A landscape with many valleys, sampled at points; each row gives a point and its height.
From any point a ball rolls to the lowest of the 2 points nearest to it. It stops when none of these is lower. Distance is the straight distance between rows; heights are no part of it.
j799 (h 4.94): [ 14  46  17  39  48 -18  11  22  60  25 -22  46 -17 -44  83  11 -43  31
  16  42  31   5 -40 -63  38 -19 -60  34  17   8 -54  -5 -15   6  13 -14
  58  -5 -12  42 -58  -5 -55   3  24  16  22  14 -29 -44  35  31 -25 -56
 -15  -8  -6]
j885 (h 3.01): [  1 -24 -56 -30  38  23  20 -44 -50  22  33 -17  -6  10 -59 -21  38 -28
   7  45 -55  10 -24  35 -51  39  36  20  38 -16  71   0  37  -1 -13 -38
 -39 -21 -18 -58  29  39  79  28  36  15 -27  15  68  46  -7   1   3   4
 -20  12  15]
j889 (h 5.32): [-26  41   7  16  23 -66 -19  15  -4  -5 -36  24 -22  19  48   0 -20 -46
 -38  30  17  15  10  12  34   7 -26 -15  -3 -15 -39  -3 -12 -42   8  -5
  30 -13 -13   7 -43  -5 -38 -30 -20   1 -10 -16   4  -4  -1 -15  -1  -4
 -17 -12 -14]
j619 (h 5.67): [ 23 -12  49   8  -9  25  46 -56  78 -45   7 -43  10  -1  78 -37  41  25
  22  23   5  -3 -21 -40  49 -44  16 -47  56   5 -12   4 -36 -25  41  24
 -29  20   0  21  42 -12 -23  10  35 -25  26  11 -33 -58  -1  28  22 -13
 -29  32 -11]
j284 (h 5.95): [ 48  48  19  11  52 -17  40   1  20  26  32 -18  19   6  66   3  12  -7
 -38  30  61  25 -36 -26   6   5 -10 -13  28  16 -35 -19 -20  -1   8   4
 -12   1   0  22 -19  -6  -2 -13  12  -2  23  13 -22 -54  20  11  20 -38
  14  10  22]
j622 (h 4.64): [ 26  -8  47  42  58 -24   0  -7  60  -4  33   0   7  19 110 -50   7 -12
   1  43  25   9  20 -43  46 -28  14 -21  42 -19 -23  41 -46 -58  21   1
  -9  -7 -40  -8  53  34   0  37 -25  12 -17 -16 -11 -24  15  15  29 -38
 -11  -1 -26]
j511 (h 2.76): [ 40  44   0   2  59 -29  17   4 -28  24  17  10  -3  13  19  24 -20 -13
 -53   0  41  -2   9   5  -4  38   6 -40  16  12 -13 -21  -6 -26 -33   7
 -16 -24   7  16 -40  12 -20 -50   6  -6  22 -11   1   9 -13 -31 -11  26
   6  28  24]
j950 (h 3.77): [-11   9 -57 -36 -18  -8  14  10 -40  30  32  -1  10  12 -57 -13 -11 -29
   4  31 -31 -15 -13  17 -23   7 -53  48 -41  -3   6   2  64  12  14 -46
  18  -4 -15 -40 -14  -6  27 -35  32   7 -16  50  38   0  -9  10   8  24
  -7  15 -34]
j278 (h 5.51): [ 18 -21 -14  52  21  22 -56 -42 -22   1   7  14 -43  34 -51  19 -12 -34
  12 -17 -21 -23   0  -3  39  69  57 -32  -7   7  13  18 -13   0 -39  14
  37 -49   4 -27  -3   9   8 -36  -2  11 -21 -59  22  95 -52 -23 -31   3
   1   8  19]
j438 (h 6.35): [-20   0 -73  -5  -5  32   1  -4 -41  -5  33  20  17 -16 -42  -6 -25  31
  26 -22 -44 -36 -11  29 -40  52  -1  39 -42 -28  54  43  31  15 -11  15
  26   7 -26 -34  -8  22  21   4 -23 -18  -4  -5 -29  35   8  44  -4  -2
   9 -11 -32]
j643 (h 3.97): [-61  -5 -44 -33   1 -54 -12  22 -36  -3 -24 -19 -17  18 -32 -13 -15 -74
 -25  44  -7  13  33  18 -20 -13 -38  12 -24 -21  19 -17  47 -27  32 -54
 -10 -39  -9 -23  -8  22   7 -18   5  25 -20   0  79  25 -16 -20  -5  37
 -21  35 -12]
j189 (h 3.49): [ -3  -9 -10 -33 -18  16 -59 -23  13  14   1 -17 -22  16 -92  48   7 -49
  -7  12  -2 -29   0  11 -30  11  -7  10 -59 -10 -34   0  28  -1  24 -29
 -10 -38  39   7 -49 -18  -8 -18  11  43  -4 -47   9  58 -42 -28 -38  47
  -3  61  37]
j285 (h 4.77): [  35  -24   41    5  -22   44   45   37   42    1   26   -7  -16  -47
   29   -7   -8   38   46 -116    4   27    9  -53   80  -36   30   -6
   69   45  -21   26  -49    6  -50    8   29   10    7  -15   65  -19
  -27  -43   43   18   -4  -45    6   -2    1   -8    4  -47    9  -64
    1]
j589 (h 5.31): [ 11 -54  33 -41 -33   7 -20 -49  84 -44 -26  22 -62 -60  19   2  -8  30
  40 -34 -38 -34  -8 -12  35 -95  21  30  72  -8  -3   3 -63 -17 -32  17
  38   0  69   4  51 -24 -33  66   8  11  33 -63 -49  21  37   7 -17  31
  -9  13 -15]
j220 (h 2.02): [ 30  26  35   4 -24   7  43  12 -14   5   5 -20  16  26  -4  -3   7 -47
 -17 -15  49  12   0 -20  35  14  -1 -53  36  19 -40  12  10  11 -39  -4
 -21  12  21  -4  18   4   3 -68  25 -21  -8  60   2  -6   1 -35  23   8
  12   9  34]
j414 (h 3.53): [ 12   0   2 -22  39  47  16  -3 -55 -26   6   5   9   3 -41  23  19  36
 -14  -7  -7   1   2  37 -83  59  87 -32 -25   2  60 -53 -17   6 -30  17
 -67   2  10  31   0  19  31   9  -6  -6  35  32  10 -25  21  -8 -41  28
 -19  16  11]
j875 (h 4.72): [-20  -2   8   9 -60  32 -36  22  35 -11 -14  28   6 -22 -14  24 -24  26
  70 -19  -2 -33  -1 -62  62  18 -54   8 -39  24 -91  29 -14  56 -35 -15
  84   0   6  -1 -22 -40 -67 -19   1  16 -36 -12 -19 -27 -37 -24  -9 -63
  21 -24 -42]
j49 (h 3.63): [-12  37  26 -25   0 -42  -2   9  23  33  -2 -48  20  24  21  -5  13 -56
 -57  51  48  30 -13  -6  14 -25 -47   0 -15   8 -57 -23  28  11  41 -35
 -24  -6  25  -7 -27 -12 -22   0  15  27 -15 -10   7 -63  -5 -34  14 -16
 -28  17  37]
j413 (h 5.12): [ -1  63  10  18  39 -50   4  21  19  18 -29  35 -35  -9  69  11 -19 -10
  -8  17  35  12 -22 -34  49  13 -42   1  10  10 -72 -13 -17  -7 -12  -6
  61 -20 -11  19 -78  -9 -58 -29  13  12   8  -7 -14 -34  -3   3  -8 -49
 -11  -6  -4]
j820 (h 3.96): [ -6  27  23 -17  -3 -38 -33  11  46  33 -20  -5  12  -2  17  15  37 -18
 -45  64  20   3 -18   2 -27 -42 -36  20  -9 -14 -49 -31  15   1  51 -19
   9  15   9  27 -52 -26 -25  26  -5  29   4 -20 -26 -23 -16 -11  16 -21
 -26  -8   5]
j22 (h 2.72): [-16 -43 -47  -9  13   2   8 -10 -48  44  44 -25  29   5 -36 -33  52 -20
   6  47 -33  10 -19  22 -49  23  17  50  15 -27  71  12  27 -12  34 -28
  -1 -25 -11 -54  32  33  61  43  -2   0 -24   5  42  14 -26  30  13 -13
  -7  -4 -17]
j400 (h 5.62): [-12 -17  12 -17 -61  39  -1 -62   5 -81 -54 -21 -49 -34 -22   7  22  57
  31 -50   5  -3  -8  34   6 -61  46 -31  51   8  41 -11 -52  -1 -13  60
   0  17   4  17  49 -31 -22  45  -7 -10  22 -20 -14   2  17 -18 -14  37
  11  16  10]
j579 (h 5.13): [-13 -38  53  -1 -29   4  -3   4  89 -17 -26  18 -40 -45  28 -11 -11  24
  36 -39 -23 -10  12 -31  65 -76  -6   9  51  18 -26  24 -47  -1 -21  17
  39  15  34 -18  47 -54 -44   1  29   5  -4 -58 -41  26  13   7  -9   3
  -6 -27 -13]
j969 (h 3.17): [ 34   5 -20 -20  51  10  12 -33   6  18  51 -86  16  37 -29 -27 -27 -67
 -20   4   6  22  -8 -31  39  37 -23 -15  37  39 -22  30  51   3 -37 -32
 -50 -35  28 -72  38  42  16 -54  69   6 -30  24  60  15 -22 -38  32   6
  -7  44  44]
j513 (h 3.56): [-30  -4 -58 -42 -64 -15 -26  18 -42   0   3  33  46  -4 -56 -17  -8   5
  34  27 -19 -36   7 -11 -41  -4 -73  66 -57 -23   2   8  47  26  25 -24
  56  21 -33 -23 -22 -17  18   8 -11  -6 -16  55  28 -23   0  18   8  20
   2   0 -58]
j361 (h 2.22): [ -8 -10 -36   6 -51 -20  35  22   1  42  28 -13  50  19   3 -16  -7  18
 -12  -2   1  16  -8 -18 -10  -3 -50  62 -39   8 -16  27  52  44  35 -12
  19  40 -27 -12  25 -18  58  -4 -19 -27 -40  80  -6 -67  15  35  40  -2
   7 -39 -24]
j257 (h 4.10): [ 75  20 -21  36  98 -23  30  -3  -5  16  68 -31  11  27 110 -33 -42 -12
  -6   1  26   1  15 -26   4  41  26 -34  41  20   2   5 -29 -28 -47  12
 -28  -4 -19  28  -6  64  10 -12 -25  -5  33 -10   1 -12  10  19  43 -35
  20   9   5]
j682 (h 4.34): [ 14 -15  47 -10  34  12 -36 -12  25 -13 -26  27  12 -46  15   9  43  64
   5  25  -8  -4   0  15 -66 -46  36   2   0 -22  37 -56 -43 -12  52  38
 -37  38   1  49  -7 -18  -2  96 -34 -11  42 -38 -26 -18  30  22 -24 -15
  -9 -35  -9]
j461 (h 5.48): [-24 -49   7 -19 -37  23 -37 -53  38 -67 -29  10 -74 -39  16  12  -1  21
  29 -58 -13 -18   7  37  28 -69  53  11  50  -9  21  14 -58 -16 -45  52
  11  18  21  -4  65 -30   8  68 -26  10  10 -63 -17  22  42  -8 -27  23
  23   2   7]
j798 (h 5.89): [ 25   4 -10  12  28  13  34  -9 -19 -41  14  15  -6 -35  42   0  -5  76
  -8 -24  -9   2   8  34 -23 -10  49 -38  16   5  59 -16 -50  -5 -19  53
 -39  28 -35  33  32   1  16  29 -28 -19  44 -11 -28 -27  41  15 -20  14
   5 -10 -14]
j939 (h 5.73): [-22  -6  33   2 -27  39  12 -31 -10 -79 -63   8 -15  -2 -28  11  22  53
   8 -16  19  -2  12  51 -22 -32  48 -59  28   1  42 -40 -37  -2   3  52
 -37  16 -18  45  20  -2 -17  20  -2 -13  14  27  -7  -5  11 -18  -7  60
   9  16  10]
j951 (h 3.25): [  0 -33 -32 -14  -6  52  16 -42 -42   0  40 -34  23  19 -69 -21  29 -32
  16  11 -42   3 -21  23 -21  41  35   2  23  -2  43   6  43  13 -14 -36
 -31  12  -8 -48  45  22  84 -14  28 -28 -30  44  36  53  16  12 -13  21
  -9   5  30]
j941 (h 3.80): [  1 -25   5  -4  32  30 -24  -5 -37 -25 -11  -7  17  22 -49   2  52  15
   3  18 -12  24  21  28 -99  28  83  10 -18 -16  72 -63 -32  13  14  13
 -81  -9  36  20  25  16  54  57 -38  -1  18  19  38 -44   3   2 -25  -4
 -23   6  -8]
j733 (h 4.58): [ 27 -15  47   1  28   8 -21 -11  67 -21 -12  45 -19 -56  37   5  12  74
  -2  23 -12 -21 -16 -17  -9 -52 -10   1  25 -16  16 -39 -41  -9  33  24
   9  22   4  39 -23 -29 -29  58  13 -14  57 -50 -57  25  37  16 -36  16
 -11  -7   1]
j827 (h 5.61): [  6  28  30  25  -7   2  21  30  11   1 -20  21 -18 -18  31  -6  -6  22
   6 -40   9   1   1  -7  45  -9 -22  -9  24  11 -22  29 -29  -6 -16  20
  30  19  -4  10 -13 -23 -21 -41   7 -29   4  -7 -41   9   8   8 -11  -9
  12 -20   0]
j181 (h 4.16): [-47 -34 -36 -41 -20 -48   5  50 -39  16 -28 -16   1  13 -47 -11  12 -59
 -15  30 -36  23  40  -4 -46 -34 -41  57 -43 -10  37 -41  47  -6  33 -84
 -18  -4  -8 -24  -6   1  27  19  25  33   3  46  85 -20 -10  15 -11  54
 -20  17 -25]
j76 (h 4.05): [ 14  -6  18   3  36  10 -13 -15  -8 -20 -11  -8  32   4  11  10  64  34
 -18  46   4  15   5  21 -71   0  72 -31  -7 -12  51 -60 -50 -14  38  21
 -66  12   6  36  15   7  28  72 -45   2  31  -7  20 -43  -5  -5 -23 -19
 -13  -3  -6]
j936 (h 4.97): [  1 -14  33   0 -23  14  37  38  75  11  -8  38 -39 -69  46  -3 -44  56
  44 -79 -17  16  -2 -47  69 -56 -17  42  49  29 -33  51 -34  -6 -53   4
  51   5  18 -13  36 -28 -46 -26  32  15  -2 -25 -36  -8  27  12   5 -27
   0 -32 -24]
j992 (h 3.79): [ -6 -30 -20  24 -62  68 -49 -12  -2   1  27 -29   7   4 -70   4  -4 -15
  26 -59 -28 -20 -17 -13  46  23  15  10  -3  24   4  51  18  27 -32  13
  40  24  23 -35  34 -18  30 -28  10 -25  -1 -37 -25  55 -30  -1 -36 -23
  14 -24  13]
j113 (h 2.33): [-15 -11 -34  -9  -4 -26 -13 -12  -7  42  31 -57  43  27 -22 -30  43 -50
 -13  59  -5  -1   0   3  -6  -2 -18  19   2 -14  28  28  36 -19  42 -33
  11 -24   5 -50  16  28  41   6   2  12 -44  -4  34  25 -47   0  12 -11
  -1  12 -17]
j652 (h 2.64): [ 41  29  58  16  -8   2  44   9   6  33  -4 -13 -10  21  32  17   7 -43
  -2 -21  68  34 -20 -63  72  12  -7 -41  50  54 -75  -2 -12  20 -25   3
   8 -21  35  -8 -17   2 -48 -47  42  -3 -12   8   9 -22  -8 -30   4 -39
  20 -16  49]
j664 (h 1.63): [ 18  15  -6  -8 -37  -7  46  21   4  43  30 -25  35  29  12  -7   3 -33
 -32  19  23  23 -26  -2   2  -5 -43  29 -20  21 -37   7  43  28  19 -23
  -9  18   6 -21   0  -1  42 -25   9  -9 -23  65  -1 -65  14   2  36 -17
   1  -5  10]
j427 (h 3.26): [-15 -42  -6 -17  -2  27 -51  12 -28  14  -2  -2  21  12 -60   4  65 -20
  11  29  -6  -1   8  26 -96  -3  26  58 -30 -21  53 -18  19   0  51 -16
 -18   1  39   7  -8   5  32  78 -34  11  -4 -19  13  13 -11  44 -22  -4
   2  -9  18]
j211 (h 2.75): [ 10   3 -31 -26  25 -11 -23 -33   7  26  34 -69  18  30 -43 -24  12 -64
 -30  33  -3  -1   1  -5  30   3 -16  -2   6  16  -3  24  37  -9  28 -39
 -30 -39  29 -71  10  21  18 -28  42  23 -43 -28  58  36 -41 -32   5   1
 -18  43  15]
j217 (h 6.20): [-44  16 -11 -14 -19 -40 -30  37 -34  -5 -58  51 -15   3 -45  38 -25  -7
  -3   7 -19   4  18  56 -57   3 -23  38 -77 -36   1 -38  23 -18   7 -34
  -7  -3 -19  31 -60 -14  -2   5 -25  20  26  15   2   5  19  10  -9  48
  -5   3 -16]
j565 (h 1.65): [-31  55 -35 -22  53 -54  11  26 -28  -4 -10  -4 -19  -4  25   2 -90 -47
 -56 -10  47  37   5 -10   9  12 -60   3 -51  19 -34 -27  28 -15  -5 -22
 -26 -15  -9   3 -68  -4 -47 -73  24  32  26   0  35 -53 -23 -23 -12  10
 -32  35  28]
j826 (h 2.69): [-36  -8 -54   3 -38 -17   7  19  33  12  -1  20  41 -13   9 -33 -19  58
   0 -36 -32  -7   5 -22  -5 -29 -61  71 -28  -1   0  64  33  29  29   5
  43  33 -33 -15  44 -28  46  33 -36 -28 -39  39 -24 -41  17  45  43  -4
  16 -30 -42]
j993 (h 3.71): [-36  -9 -15 -29 -15 -37 -65 -17   9  -6 -26 -30 -20  28 -55  14  -1 -79
  -8  30  -4 -12  39   6  -2 -14 -34  -2 -32 -11 -34  -8  43 -16  38 -42
   6 -46  20  -5 -33 -11 -19 -25   7  46 -39 -39  49  51 -44 -38 -16  33
 -11  51  10]
j974 (h 5.74): [  9   7  20  26  21 -15  30  20  19 -24 -14  40 -21 -40  69 -12 -15  55
 -10 -15  -5   9  11  13  25 -30  -1 -22  44  -4  13  12 -41 -12 -10  35
  -3  25 -21  27  23 -19 -17  -5 -14 -30  29 -12 -38   2  40  13  -6  20
  15 -16 -23]
j133 (h 2.23): [ 19  21  13 -14 -43  12  52  14  -9  37  30 -48   3  40   3   7 -19 -75
 -26   1  49  21 -16 -21  29   1 -44  -6  -2  44 -58   0  62  35 -30 -20
 -33  10  22 -28   8   6  19 -68  31  -3 -21  84  19 -40   6 -34  20   4
   0  22  42]
j539 (h 6.10): [ 50  20  16  32  54  -3  39   7  70  35  33   4  46 -41  84  18  -3  41
 -18  36  37  27 -50 -56 -21 -16 -18  42  19   6 -33 -19 -18 -10  40  -7
   1  16 -16  39  11 -12  15  26  -3   8  28  20 -36 -63  36  35  23 -67
  -6 -12   9]
j842 (h 6.31): [ 12   7 -43  -1  -3  45  24   1 -57   6  40 -14  -3  -9 -44  -8 -23  17
  17 -45 -40 -20 -17  31 -18  68  32   0  -9 -12  46  34  23  14 -64  17
   9  21  -6 -21   8  13  29 -23  -5 -32  -3   6 -43  55   5  22  -9   3
   1  -9  28]
j290 (h 4.51): [  12  -12   40   27  -65   45   45   27    7    7   25  -38    9  -18
   13  -16  -13   17   35 -108   12   22    8  -42   80  -19    1  -22
   49   52  -22   40    8   38  -54   16   14   23   28  -19   81   -1
    6  -68   25  -31  -33   10   -4    5  -23  -24   38  -43   26  -68
   10]
j707 (h 5.40): [-29   8 -53  31  39 -27 -21  19 -51  23   5  38 -28   5   5  20 -26   2
 -18  55   0  -9  23  39 -49  31  16   5 -43 -37  63 -10   0 -25  25  30
   6 -41 -13 -10 -21  57  16  30 -40  34 -17 -42  33  47 -25  -3   0   2
   7   8 -57]
j192 (h 6.22): [ 30  14  -2  -7  -7  28  43  22 -65  25  35  21  12 -19 -45  27 -21  10
 -17 -53   0 -10 -14  27 -39  53  16   2 -33  -7  13   5  20  17 -46 -10
 -14  14  14  -1 -30   2   4 -49  15  -7  42  40 -39  22  10   2 -15  49
   0   8  26]
j546 (h 5.53): [  0 -41  17 -29 -19   5  22 -63  75 -57  -6 -40  -3 -39  54 -30  31  51
   8  11 -35  -8 -15  -1  19 -73  26 -16  34 -10  17  17 -53 -21  44  25
 -34  29   0  25  81 -28  16  66  -6   0  26 -18 -22 -46  11  30  33   1
 -27  29 -10]
j183 (h 5.84): [-32 -10  37  -8 -17  14  12  10 -24 -63 -64  32 -12  24 -65  11  24  33
   8 -17  10  19  36  57 -59 -14  45 -33 -19 -12  42 -58 -18  10  -3  20
 -65   0 -19  48  17   1   0  16  -4  -9  19  72  14 -26  39  -1  -5  72
  10  -3  -4]
j505 (h 3.14): [ -2  44  61 -11  -3 -17  12  -8  29  17 -31 -26 -23  29  44   0   3 -65
 -29  27  50  35 -29 -45  80  -7 -33 -23  25  35 -96 -20   5  16   4 -12
   4 -13  34  -8 -33  -9 -52 -18  39   9 -22  -1   4 -53   3 -32  -7 -39
 -14  -2  38]
j329 (h 4.37): [ 58  -4   5  32  90 -18  12  20  46  22  54   8   1  19 110 -49 -39   5
  14   6  15   5  27 -42  44  15  25 -11  49  16 -22  47 -44 -49 -33  19
  -3  -9 -45  30  23  51   8 -11 -21  16   1 -23  -9 -31  30  24  29 -54
   3   3  -8]
j441 (h 5.39): [-17 -40   4   0 -44  25  34 -63  39 -66   2 -66  24   2  19 -35  60  34
  12 -14 -21   5  -1  23   9 -35  41 -34  23   4  34  27 -22  -4  23  28
 -40  31 -23   8  79 -22  44  43 -24 -26  -8  18  -1 -51  10  19  30   1
   1  13  -4]
j65 (h 3.20): [ 44  26  -2 -22  61  -2  35  -3 -35   6  26 -10  39  17   2  15  14  -1
 -54  12  20   9   7  26 -46  32  48 -41  -5  15  35 -58  -8 -11 -16  -6
 -70  -7  15  18   0  13   3 -21 -11   3  47  22  21 -30   4 -23  -3  29
  -1  25   0]
j543 (h 5.25): [-10 -29  -6  24  -7  -1  37 -36 -13 -56  -8 -38  44  30  28 -35  49  17
   7  15  -8  18  19  18 -11 -12  50 -49  15 -13  54  10 -20 -13  36  20
 -59  13 -38  -2  66  25  44  50 -39 -16 -14  34  30 -41  -4  10  32   6
   9   8 -20]
j172 (h 2.29): [  2  51   3 -17  76 -47  20  19 -28  20   5  28  -7  -9  22  24 -55 -23
 -79 -22  45  30  25   3 -17  15 -19 -28 -13   3 -17 -51  14 -14 -17 -19
 -56 -18   5  21 -41  -1 -31 -59  29  19  58   4  15 -16  -2 -36 -16  57
 -14  41  29]
j381 (h 3.48): [ 42  15 -47 -13  46  15  31 -28 -26  21  63 -56  -3  26 -20 -34 -34 -36
 -17  -3 -18   0 -30  11   5  55   1  -3  36  21   3  18  45   6 -56 -33
 -32 -18  27 -38   4  36  32 -64  43  -3 -15  28  19  27 -26 -20  48 -11
  -1  18  44]
j87 (h 4.78): [ 17  12  62  21  27 -23  -9  20  78  10 -33  45 -21 -46  66  -2 -15  56
   7  32  -3 -18 -23 -49  40 -37 -45  12  29  -6 -33 -22 -31   3  27  -1
  47   0   8  34 -47 -20 -55   5  47 -15  32 -22 -53   2  32  28 -32 -19
 -30  -4   5]
j584 (h 5.81): [ 47  19  54  12  -2  18  65 -25  48  -6  23 -31  22   3  72  -9  37   2
  -4  21  55  16 -39 -34  41 -11 -12 -32  40  22 -52  -9 -24   9  23  17
 -30  16   3  20  18 -14 -15  -4  21 -31  10  33 -30 -67  14   6  33 -37
   3  14  23]
j762 (h 5.10): [ -9  10   2  15  -3 -30 -30   7  11  14 -19   2 -17  33 -10  15 -24 -34
  26 -22  -5 -12  16 -41  73  42 -19 -29 -25  26 -76   5  -6  11 -31 -12
  73 -69  -2 -19 -34 -15 -62 -60  12  21 -35 -29  33 -15 -49 -30  -1 -67
  16 -16 -25]
j901 (h 4.17): [ -1  18  39  -8 -17 -24 -51  -3  31  14 -38  31  -1  -5 -14  35  23   4
 -18  31   5 -22 -11  19 -16 -20 -29   3 -21 -13 -48 -31   3  -7  30  -7
  34   9   7  40 -82 -32 -49   8   3   6  20 -37 -45  22  -2  -9 -13   8
 -15   3  23]
j854 (h 3.78): [ 57  10 -44   9  79 -14  30 -23 -28  22  65 -62   4  33  56 -44 -36 -25
  -6  -2  -2 -13 -17   8   1  77  32 -28  42  18  18  16   6 -10 -64  -5
 -29  -6  12  -1   8  67   9 -28  -2 -18   7  11  16  30  -7  -4  63 -16
   3   2  18]
j333 (h 3.27): [  8 -16   2 -28 -26  34 -52 -16   7  14  17 -23  20  16 -64  29  52 -34
 -25  12   3 -22 -21  24 -28  14  14  10 -37  -9 -11   2  10   0  23  -6
  -2   9  44   3 -36  -9  18   9  -2  10   4 -38 -25  41 -17 -11 -35   3
  -4  19  56]
j29 (h 4.36): [-31  12  12   1 -44 -15 -59 -10  46 -25 -55  50   0 -28   2  16   0  40
  14  12 -18 -33  11   5 -12 -51 -54  27 -22 -26 -28  12  14   9  27   7
  60  44  -5  39 -61 -42 -62  50 -20   0   5 -32 -68  31   4  24   7   6
  -6 -13  -2]
j75 (h 3.98): [-38 -18 -60 -73 -38 -29   5  34 -44  -4  -3   4 -33  -6 -56  -2 -12 -41
  22  25 -54 -13  18 -10 -33 -16 -81  57 -67  -8   2 -28  54  13  15 -82
   5   1 -33 -31 -23 -11  13 -14  35  28  19  52  76 -14  -6   1 -13  59
 -31  37 -33]
j421 (h 4.01): [ -6  -3   2   7 -77  37  -9  21 -26  20   9  -3  10   7 -62   3 -21 -11
  19 -43 -14 -14   0  -2  34  11 -26  12 -18  22 -15  45  36  26 -19   0
  35  14   9 -32  19 -12  10 -65  20 -32 -20  32 -23  40 -25  -2 -17   4
  22 -27  -8]
j530 (h 3.04): [-48 -30 -39  -6 -28 -12  -7  17  28   0 -20  21  27 -16  -2 -22  17  50
  -6 -21 -33   9   3  -7 -43 -56 -20  60 -21 -23  42  42  19  23  53   2
   9  35 -18  -6  38 -24  40  76 -52 -18 -28  10 -11 -15  35  53  33  14
  24 -40 -25]
j723 (h 3.32): [-45 -34 -41 -27 -60   7 -37   7 -16  -1 -18  16  38  -7 -53 -11  20  20
  20  -3 -25 -17  11   5 -60 -35 -38  69 -44 -14  31  33  45  36  62 -13
  39  28  -7  -2  -3 -11  24  68 -36  -8 -24  23  -7   6  10  48   9  15
  20 -22 -29]
j124 (h 4.91): [ -14   25   -5  -14  -40  -13  -16   13   17   -7  -32    3  -13    1
   10   22  -30  -26   46   14   18  -13  -22  -44   76   19  -62    1
  -24   33 -100   -3   10   48  -15  -30   71  -19    7   -7  -60  -10
  -51  -30   -3   25  -48    0   15  -62  -37  -39   -2  -74   11   -4
  -13]
j374 (h 6.02): [ 24  14  10   1  -8  36  37   3 -70 -33  12  13 -10 -52   5  10  -8  78
  -1 -75  10  -4   6  19 -23  29  54 -40  28  -4  71  -7 -38   4 -48  41
  -6  23 -21  31   1  -3  -7   0 -23 -31  53 -10 -44  10  27  -5 -40  37
   2   5  29]
j223 (h 5.46): [-27  18 -11  19   2 -35 -20  11  13   2 -20  18  -2   9  11   8  -1  -7
  -5  19   5 -26  12  21  26   5 -19  -5 -10 -13  -5  28 -13 -11   4   7
  30  -5 -14   7 -19   0  -8 -19 -28  -5 -33 -19 -17  28  -2   7   3 -14
  17  -8 -30]
j171 (h 6.28): [-29   9 -37  -7  16  14 -31   9 -49   1   0  53   7  -8 -59  37 -17  23
  15   3 -28 -13   2  54 -85  41   4  51 -70 -40  46  -4  24   3  21   6
   7 -16 -11   6 -40   9  -4  24 -28   4  14  -7 -20  17  18  34 -15  29
  11  -5 -33]
j822 (h 6.14): [ 16  18  40  -7 -31  43  26  23 -73 -13 -11  25  -4 -34 -53  27  -5  27
 -14 -62  14   6   9  18 -41  25  44 -28  -7 -23  30 -11  -9   2 -27  10
 -24  10  -7  23 -19   9  -1 -36   0 -15  36  38 -38  46  17 -32 -27  75
   1  20  43]
j791 (h 5.50): [-11  -5 -32  25  31  -5 -29 -20 -37   6   0  24 -42  26 -25  31 -15 -23
  -1  21  -7 -24  13  47  -4  51  32 -11 -34 -24  28   3  -7 -20  -8  29
  13 -54  -2 -11 -33  31  13  -8 -21  10 -30 -49  20  80 -33 -22 -24  30
   1  31 -14]
j457 (h 3.50): [-17 -40 -41   8 -29  68 -45 -52 -24  -7  18 -30  11  20 -81  -7  13 -38
  29   6 -40 -18 -20  23  18  20  21  15  11  -3  37  25  33  13   2  -6
   9  10   0 -37  36   6  63  -4  13 -29 -32  -5  17  82  -8  16 -35  -5
   8 -12  20]
j160 (h 5.27): [-26  12 -16  21  37 -46  -7  17 -42   8  -5  -1   7  34  19  -8   7 -32
 -37  58  18  13  27  33 -26  14  25 -21  -7 -43  43 -18   6 -33  24   9
 -29 -33  -9 -20  13  53  18  33 -42  12 -14 -16  43  24  -5 -18  18  16
   9  -1 -38]
j797 (h 4.54): [-19  28  11   2 -59   6 -46  11  39 -18 -38  42   5 -37  -5  21  -9  36
  39  11   2 -55 -11 -38  17 -13 -74  36 -36  -2 -82  22   5  36  -8  -4
  74  23  -6  32 -66 -46 -61  21  -2   1 -13  -1 -60 -17  -4 -14   1 -44
   0  -9 -17]
j83 (h 5.38): [ 33 -34  -7  62  30  14 -29  12 -11  34  20  12 -35  32 -10   5 -32  -8
  28 -64 -33 -18  27 -39  55  67  66 -50  10  25  -1  22 -37 -10 -60  18
  46 -58  -6 -27  -2  23 -25 -50  15   6  -5 -57  35  79 -65 -23  -6 -40
   9 -29  14]
j36 (h 4.88): [-20 -27  18  45  26 -30  -5  11  18 -13   0  18  -7  15  90 -29   8   0
   4  44  18   7  39  -4  17 -38  30 -35  16 -37  28  25 -45 -40  29  37
 -33  11 -40  -5  53  43  22  73 -54  17 -20 -29  11   9  13  -2  32  -7
  19   1 -37]
j53 (h 5.96): [-12  17  43   5   3 -15   4  29 -44 -26 -53  69 -13 -15 -33  32  -1  53
  -9 -26  -3  29  14  58 -57  -2  21  -9 -31 -24  36 -65 -11   4  -1  24
 -44  20 -15  52 -19 -15  -9  20 -15 -16  44  25 -22  -4  47   5 -22  66
  14 -19  -5]
j212 (h 5.26): [  2 -17  -4  43  16 -24 -21  21 -18  26  -2  18 -26  39 -29  25 -36 -21
  39 -54 -19 -11  28 -40  56  60  20 -57  -2  25 -38  11 -15 -14 -49  -4
  59 -88  -3 -32  -3   4 -68 -70  24  13 -26 -38  47  47 -72 -29  21 -48
  26 -42 -24]
j483 (h 6.09): [-12  28  35  -2 -10 -46  -1  48  -9   1 -55  71  -3 -14  -2  32 -19  16
 -32  -1   5  20 -14  44 -37 -13 -21  16 -44 -26 -20 -69  18 -18  18 -15
 -21  37 -12  36 -64 -42 -16  -5   4   1  59  41 -19 -17  24  -3 -19  38
 -18 -13   2]
j300 (h 5.09): [-26 -26  -7  41  14 -11   5 -21 -34 -33  -9 -22  17  43  37 -18  39 -13
   0  57  21   8  32  22 -19 -10  54 -54  14 -35  68   0 -25 -29  24  38
 -47 -12 -25 -21  46  61  39  73 -47   0 -31  -5  46   7  -3 -14  20  14
  17  13 -29]
j136 (h 2.97): [ -6 -33  21 -29 -13  45 -66 -18   6 -12 -13  -5  15  -3 -42  21  61   4
   5   5  -1  -8 -12  38 -64  -7  35  26 -33 -23  27 -17   0   5  41  21
 -12  35  36  32 -28 -13   5  74 -39   3  11 -47 -35  21  16  30 -29 -12
   1 -10  52]
j729 (h 4.24): [  2   6  -6  23 -49  26  26  35  -8  40  25 -19   6  10  -4  -5 -47  -1
  40 -58  -9  14   0 -25  65  19 -31   4  11  44 -30  46  34  40 -48   9
  43   9   5 -14  21  10  -4 -76  15 -21 -37  38 -10  -3 -28  11  24 -46
  34 -51  -6]

For each start below, name the point where the ball stops.
j797 | j220
j181 | j136
j513 | j664
j171 | j113
j278 | j220
j284 | j300
j889 | j565
j842 | j565
j400 | j113
j622 | j113
j290 | j113
j76 | j565
